Each row is a point on a tangle of strands that fork and nearly touch. The rows are in no order.
In the rows, 128 means zero.
Two points are linked if the straight distance between their rows is under 112. Some points are linked to none.
Z_645: [169  86 150 131 134 140 129 137 127  75 103 140 138 143  79 155 138 133
 116  96 124 142 118 142  93]
Z_378: [131 161 104 135 122 129 153  65 136 185 107 117  96 115 109 153 120 133
 143 158  73 129 102 185 143]
Z_590: [ 93 142 104 116 108 103 102 134  96 141 138  77  95 107 158  83 104 171
 147 122 137 121 135  90 149]
Z_810: [ 69 155 124 128 146 104  92 169 127 150 138  91  79 126 125 118 170 163
 147 160 140  92 125 102 140]
Z_168: [114 129  75 141 103 180 167 104  82 119 142 112 170 136 177 109 135 121
  85 152 134 132  65 110  93]
Z_743: [105 114 104 193 134 139 126 124 113  77 144  91 184 156 161 102  73  71
 124 121 122 121 105 105 130]
Z_620: [155 186 116 106 155 127 101  69 134 149  92 166 104  66 135 127  92 116
 145 130  95 139 160 159 172]
Z_122: [160 150 145 149 123 141 156 102 152 109  93 170 135 113 103 163 149 102
 135  90 101 121 135 181 103]
Z_81: [137  81 113 122 153 114  98 151 146 119 147  91 101 110 127 116  96 166
 148 134 139  97 166 115 166]
Z_452: [ 41 144  89 179 119 176 137 103  92 108 162  97 182 170 146 131 152 100
  81 164 115 121  86 126 119]
Z_990: [135 197 120 132 154 118 100  61 141 150 101 132  91 104 111  92 107  98
 138 146  85 136 141 157 149]
Z_224: [146 103 155 130 176 122 155 112 162 166 103 126 107 153  85 193 143 119
 151 106  93 136 153 144 143]
Z_895: [177 136 152  92 139 110 100 116 145 116  84 149 108  88 142 134  81 118
 160 123 105 146 121 170 118]
Z_126: [196 116 139  93 124 123 105 133 169 118  68 172 127 107 118 134  84 121
 165  92 107 124 167 181 112]
Z_428: [119 144 103 148 112 127 110 118 100  66 130  92 149 138 115 124 129 109
 111 111  89 119  98 116 106]
Z_629: [149  61 142  67 196 141 108 189 135 155 124 128  75 146 110 125 112 145
 166 137 159 130 193 123 163]
Z_723: [143  67 171  81 125 121 127 178 101  70 122 154 117 148  82 128 148 122
 133  86 138 132 144 124  99]
Z_193: [ 92 120  97 149 119 156 114 180 120  80 137 141 198 137 141 126 184 159
  99 126 176  99  92  86  83]
Z_974: [132 147 108 131 129 109  99  78 176 129 105  99 122 102 140 143  64 110
 173 122  78 127 158 163 146]
Z_20: [122 111 175 116 199 118 125 134 116 181 110 116  88 158  78 192 154 144
 181 122 110 151 120 130 156]
Z_960: [158 161 106 161 100 105  94 121 189 151  73 168 145 104 146 128 112 130
 124  91 100 108 183 185 102]
Z_48: [ 30 137  92 158  94 112 118 137 119 142 138  66 114 139 147  90  94 152
 137 125 135 113 143  97 161]
Z_938: [ 71 108  85 194 132 132 131 135 129 101 153  71 157 142 167 116 120 112
 110 125 143 105 119 101 117]
Z_218: [151 120 198  96 175 112 123 155  98 148 151 155 101 132  87 149 118 168
 166 114 171 138 134  90 157]
Z_824: [131 130 113 108 160 135  77 106 140 113 112 112  99 110 119 123  62 108
 174 124  91 114 196 158 175]
Z_312: [122 114 146 101 143 138 142 198 132 144 137 112  84 143 117 134 166 152
 160 103 158 111 153 100 134]
Z_890: [ 25 152  66 172 128 170 128 106  82 126 167 119 216 161 193 105 156 125
  72 169 156 119  79 117 117]
Z_512: [100 158 121 140  98 111 128 164 122 139 167 118 126 127 159 118 165 179
 150 147 157  88  88 121  96]
Z_355: [132 141 145  87 146 119  83 141 131 119 158 141  91  97 130  74  98 157
 172 142 177 124 140  81 134]
Z_356: [147 139 162  75 132 111  88 106 117  97 163 135 111  84 125  72  66 123
 149 146 159 149 138 115 133]
Z_657: [ 62 159  99 180 106 125 121 170 135  97 130 124 186 148 176 116 191 156
 115 122 171  81 123 111  90]
Z_67: [ 93 127 166 112 166 136 118 147 130 195 121 109  67 138  95 185 146 133
 125 148 122 148 126 124 157]
Z_894: [140 134 146 105 103 136 178 117  98 180 159 125 102 156  99 141 185 148
  89 141 141 152 101 109 133]
Z_253: [ 84 106  94 131 169 107 104 117 156 126 147  83 107 128 130 125  78 162
 167 162 106 100 138 103 170]
Z_827: [138  77 124  77 200 157 111 138 145 145 117 128  74 118 120 151  91 128
 184 141 131 109 206 146 163]
Z_767: [187  90 141  98 158 139 139 119 154 142  69 170 112 125  90 155 108 141
 169  80 119 120 175 165 137]
Z_526: [ 86 152 103 169  82  87 117 142 103  94 193 138 191 159 182  78 145 120
 100 146 159 109 101  90 105]
Z_503: [131 130 122  98 138 110 110 122  92 148 117  94  89 116 134 118 112 164
 133 131 139 147 117 125 137]
Z_285: [131 192 105 143  92 126 144  59 172 202  93 140 137 107 132 143 131 126
 136 149  69 123 130 180 119]
Z_914: [158 165 123  90 110 122 154  69 116 143 175 125  95 132 126 145 136 138
 123 165 102 156 118 148 133]
Z_872: [160 146  98 115  85 156 149  72 107 115 126 169 174 144 159 107 142  69
  72 157 102 175  93 181  87]
Z_289: [128 110 186 117 169 113 130 184  98 191 132 130 105 173  82 157 142 177
 160 104 162 155 143  74 144]
Z_102: [144 120 114 156 117 166 135 118 155  94 144 113 146 124 142 151 131  96
  72 140 134 164 105 127 105]
Z_58: [116 126  94 194 139 144 133  76 114  94 140 107 200 134 156 127 108  78
  92 126 111 128  90 130 119]
Z_534: [ 57 153  79 156  93 169 140 138  79 119 169 142 183 172 197  85 184 137
  70 179 169 112  93 123  97]
Z_701: [ 99 117 111 129  97 155 175 142 116 133 146  87 110 130 146 150 156 134
 121 130 148 129 119 113 121]
Z_106: [171 131 138 114 124 102  86 113 134  83 105 117 118 105 127 105  80 115
 120 124 102 145 125 142 134]
Z_566: [152 141 166 107  89  96 110 140 119 126 181 117 108  98 121  92 138 146
 104 156 157 136 112 106 120]
Z_120: [ 85  90  98 143 128 156 162  99 142 112 118  84 162 124 137 199 163  84
 102 118 114 123 144 143 112]
Z_948: [148  98 131 122 126 101  91 154 138  83 174 110 123 104 137  63 102 132
 128 128 121  96 148 102 150]
Z_431: [184 113 167 114 105 121 162 126  93 152 127 164 129 137  89 161 153 141
  89 112 137 162  91 121 132]
Z_65: [121 141 178  90 163 100  96 235 134 199 114 185 116 139 142 128 185 156
 168 119 180 108 152  87 156]
Z_755: [132 164  98 147 114 118 159  76 139 109 126 115 130 128 155 113  97 100
 135 118  64 140 107 162 137]
Z_409: [ 78 145 104 178  99 143 128 114 106 131 166  78 145 150 114 146 155 121
  81 175 119 106  90 126 111]
Z_371: [142  92 169 144 119 147 151 157 105  97 155 143 142 132 104 140 164 148
 124  88 190 121 127  99  97]
Z_316: [ 82 125  81 167 120 105 168  98 132 107 158  65 121 148 161 117 111 110
 145 130 111 127 105 120 129]
Z_560: [114 111 105 181 135 149 165 103 180 138  65 110 128 123 123 168 120 108
 131 104  86 130 146 177 125]
Z_648: [151 160 100 186  95 117 127  73 118 116 148 126 198 141 157 105  82  52
  92 123  97 146  83 148 129]
Z_843: [ 76 162  88 162 104 138 186  63 114 110 147  98 130 167 140 123 120  99
 109 148  85 145 109 155 137]
Z_221: [145  96 128 122 127 144 132 106 139 117 132 105 121  98 101 175 121 126
 164 120 100 100 155 148 138]
Z_320: [176 134 173 126 138 141 177 111 120 136 117 148  98 126 106 162 136 116
 153  98 134 140 126 161 106]
Z_949: [147 136 146 114 136  85  67 104 124  79 143 129 122 111 137  67  35 103
 147 123 118 150 131 129 163]
Z_499: [152 129 140 113  90  79 125 161  95 158 145 137 126 128 138 101 175 179
  97 151 166 132  94  90 113]
Z_486: [ 86 123 111 162 127 142 139 106 163 111  97  82 128 131 137 158 144  79
 116 121  84 142 120 162 132]
Z_729: [100 163  77 172 111 159 188  47 136 127 131 141 180 150 163 140 127  82
  91 140  75 143 114 185 114]
Z_516: [101 142 125 174  99 111 136 181 143 129 106 156 157 125 160 107 207 184
 128 107 181  80 141 118  97]
Z_937: [140 148  97 195 106 108 113 116 186 142  79 139 171 127 156 103  79  91
 134  82  85 118 171 181 114]
Z_519: [165 115 125  96 149 113  83 122 151 104 112 134 135 105 146  74  42  77
 167 114 111 106 173 140 171]
Z_435: [143 134 114  92 138 117 146  98 130 166  95 106  87 106 113 160 123 156
 146 127 100 154 108 145 151]
Z_709: [148 178  95 185  88 110 121  80 133 131  96 158 214 137 170  97 112  49
  79 111  65 132 106 156 134]
Z_654: [166 143 136 137  89 118 119 118 135  80 103 140 128 101 127  85  81  85
  71 138 112 156 103 145 118]
Z_187: [154 113 150 155  92 118 123 128 144  60 131 144 178 111 141  79  74  66
  85 140 131 148  83 111 102]
Z_673: [136 107 117 127  90 127 142 160 111 141 149 126 157 130 135 125 198 160
  70 152 183 147  82  86  87]
Z_794: [146 145 118  85 171 132  78  72 145 133 128 145 121  74 127 146  87 113
 151 161 133 152 162 113 160]
Z_274: [161 148 142 111  99 125 143 116 103 145 179 124 119 127 121 125 151 123
 104 170 127 145  84 126 112]
Z_412: [160  62 161  46 169 128 104 186 114 124 118 187  95 135  99  99 104 151
 156 134 178 134 189 101 154]
Z_424: [192 171 146 128 122 132 160 113 156 140  84 201 141 121 100 147 149 114
  99 107  94 148 103 168 104]
Z_260: [117 175 123 130 120 107 109 106 144 108 170  83 113 138 114  96 126 120
 133 156 114 130 135 103 128]
Z_420: [191  69 158  94 159 148 137 158 120 148  95 142 110 140  67 145 118 138
 142  91 117 124 173 127 168]
Z_613: [ 97 136 153 127 153 119 141 193 126 204 126 138  88 152 101 135 177 194
 148 125 164 125 128  83 142]
Z_577: [121 107 158 140 112 111 161 186 121 104 142 164 133 118 135 114 190 180
 139  93 200  91 117  93  98]
Z_184: [170 122 182  98 176 132 138 111 129 145 132 165  90 111 106 152 119 139
 178 115 147 144 135 133 154]
Z_99: [152 148  97 139  97 175 158  68 103 133 100 143 182 134 123 147 168  93
  67 138 112 167  97 177  96]
Z_690: [152 102 155 129  89  99 101 135 136  55 159 134 163 110 123  92  85  96
 117 137 120 110 113  94 126]
Z_358: [ 86 146 119 127 146 111 121 126 124 163 144  82  70 131 106 154 148 141
 119 170  96 116 121 117 144]
Z_583: [ 97  97 116 141 117 151 121 198 138  81 130 128 157 152 126 153 174 170
 113 112 155  82 137  97 102]
Z_557: [134  74 162 126 144 167 170 192 129 143 130 118 116 160 107 177 156 148
 120  78 151 133 142  89 144]
Z_331: [ 55 110  91 153 128 117 117 131 154 122 113  61  98 139 116 115  94 136
 135 133 102 112 148 119 161]
Z_308: [125 107 124 126 129 134 109 168 120  57 119 114 137 142 108 148 139 146
 115 117 125 103 102 116  99]
Z_83: [107 117 131 154 145 141 197  73 158 165  95 124 113 137  95 191 143 124
 133 106 104 146 137 171 119]
Z_623: [112 136 100 173 123 118 129  92 170 132  90 102 136 120 153 114  63  95
 149  90  88 108 177 165 158]
Z_848: [176  53 185 109 121 140 184 174 116 140 124 159 141 145 107 143 142 123
 134  76 144 146 134  86 139]
Z_79: [ 89 151 124 120 165 101  94 183 140 168 136 134  84 114 115 123 195 189
 143 140 172  90 166  94 155]
Z_708: [118 119 160  57 169 134  68 183 133 117 159 153 100 111 123 120 121 136
 193 151 184 119 162  93 128]
Z_259: [182  40 170  96 134 146 150 178 106 113 104 162 126 168  83 137 127 120
 140  77 133 145 168 135 132]
Z_718: [193 147 135 123 106 148 169 100  99 145 114 163 131 132  99 153 165 118
  63 143 102 164  85 167 112]
Z_969: [133 146 191 116  93  98 111 204 122 178 114 181 128 128 120 102 166 184
 115 112 200 100 118 100 111]
Z_57: [141 105 104 129  98 156 158 135  95  92 154 147 178 124 157 123 148 151
  58 153 165 158  69 107  89]
Z_60: [116 121 120  94 194 143 100  93 146 153  80 120  85 106 132 153  77 129
 190 132 115 131 192 174 159]
Z_228: [148 170 112 161 111 131 147  90 161 100  98 162 159 110 156 129 117  97
 119 111  75 131 111 177 100]
Z_568: [143 133 204  82 109  95  90 172 107 137 139 147  95  91 110 107 139 128
 119 149 176 125 125  96 114]
Z_423: [135 158 124  75 145 111 109  72 132 153 166 135  95 105 138 144 117 129
 162 175 118 162 140 127 136]
Z_862: [ 80 150  84 130  70 180 174 140  76 140 159 113 156 154 173  99 176 129
 104 154 145 131  89 122  90]
Z_831: [123 101 175  63 197 124  87 216 125 169 142 185 105 132 137 144 131 157
 187 130 194 117 173  76 147]

A fork is a point with three links. Follow the links from the first point to the second and name the forks in between, in order.
Z_83, Z_423 -> Z_613 Z_122 Z_718 Z_274
Z_519, Z_67 -> Z_949 Z_106 Z_259 Z_613
Z_648, Z_428 -> Z_843 Z_122 Z_613 Z_259 Z_308
Z_356, Z_673 -> Z_949 Z_106 Z_259 Z_613 Z_122 Z_718 Z_274 Z_566
Z_228, Z_654 -> Z_122 Z_613 Z_259 Z_106
Z_718, Z_79 -> Z_122 Z_613
Z_428, Z_568 -> Z_308 Z_259 Z_613 Z_122 Z_718 Z_274 Z_566
Z_126, Z_120 -> Z_259 Z_613
Z_862, Z_519 -> Z_566 Z_274 Z_718 Z_122 Z_613 Z_259 Z_106 Z_949
Z_673, Z_83 -> Z_566 Z_274 Z_718 Z_122 Z_613

A fork is a point with three links, a tip a point with one. Leave the first point through the second and follow the links. Name the first fork or tip that comes.
Z_409, Z_452 -> Z_566
Z_503, Z_590 -> Z_106
Z_560, Z_83 -> Z_613
Z_81, Z_253 -> Z_285

Name the points in between on the shortest way along the links from the first point to the second, in order.
Z_122, Z_224 -> Z_320 Z_184 Z_218 Z_289 Z_613 Z_79 Z_810 Z_358 Z_67 Z_20
Z_253, Z_224 -> Z_81 Z_948 Z_690 Z_187 Z_654 Z_106 Z_895 Z_126 Z_767 Z_420 Z_259 Z_848 Z_557 Z_312 Z_613 Z_79 Z_810 Z_358 Z_67 Z_20
Z_794, Z_557 -> Z_423 Z_914 Z_274 Z_894 Z_431 Z_718 Z_424 Z_122 Z_320 Z_184 Z_218 Z_289 Z_613 Z_312
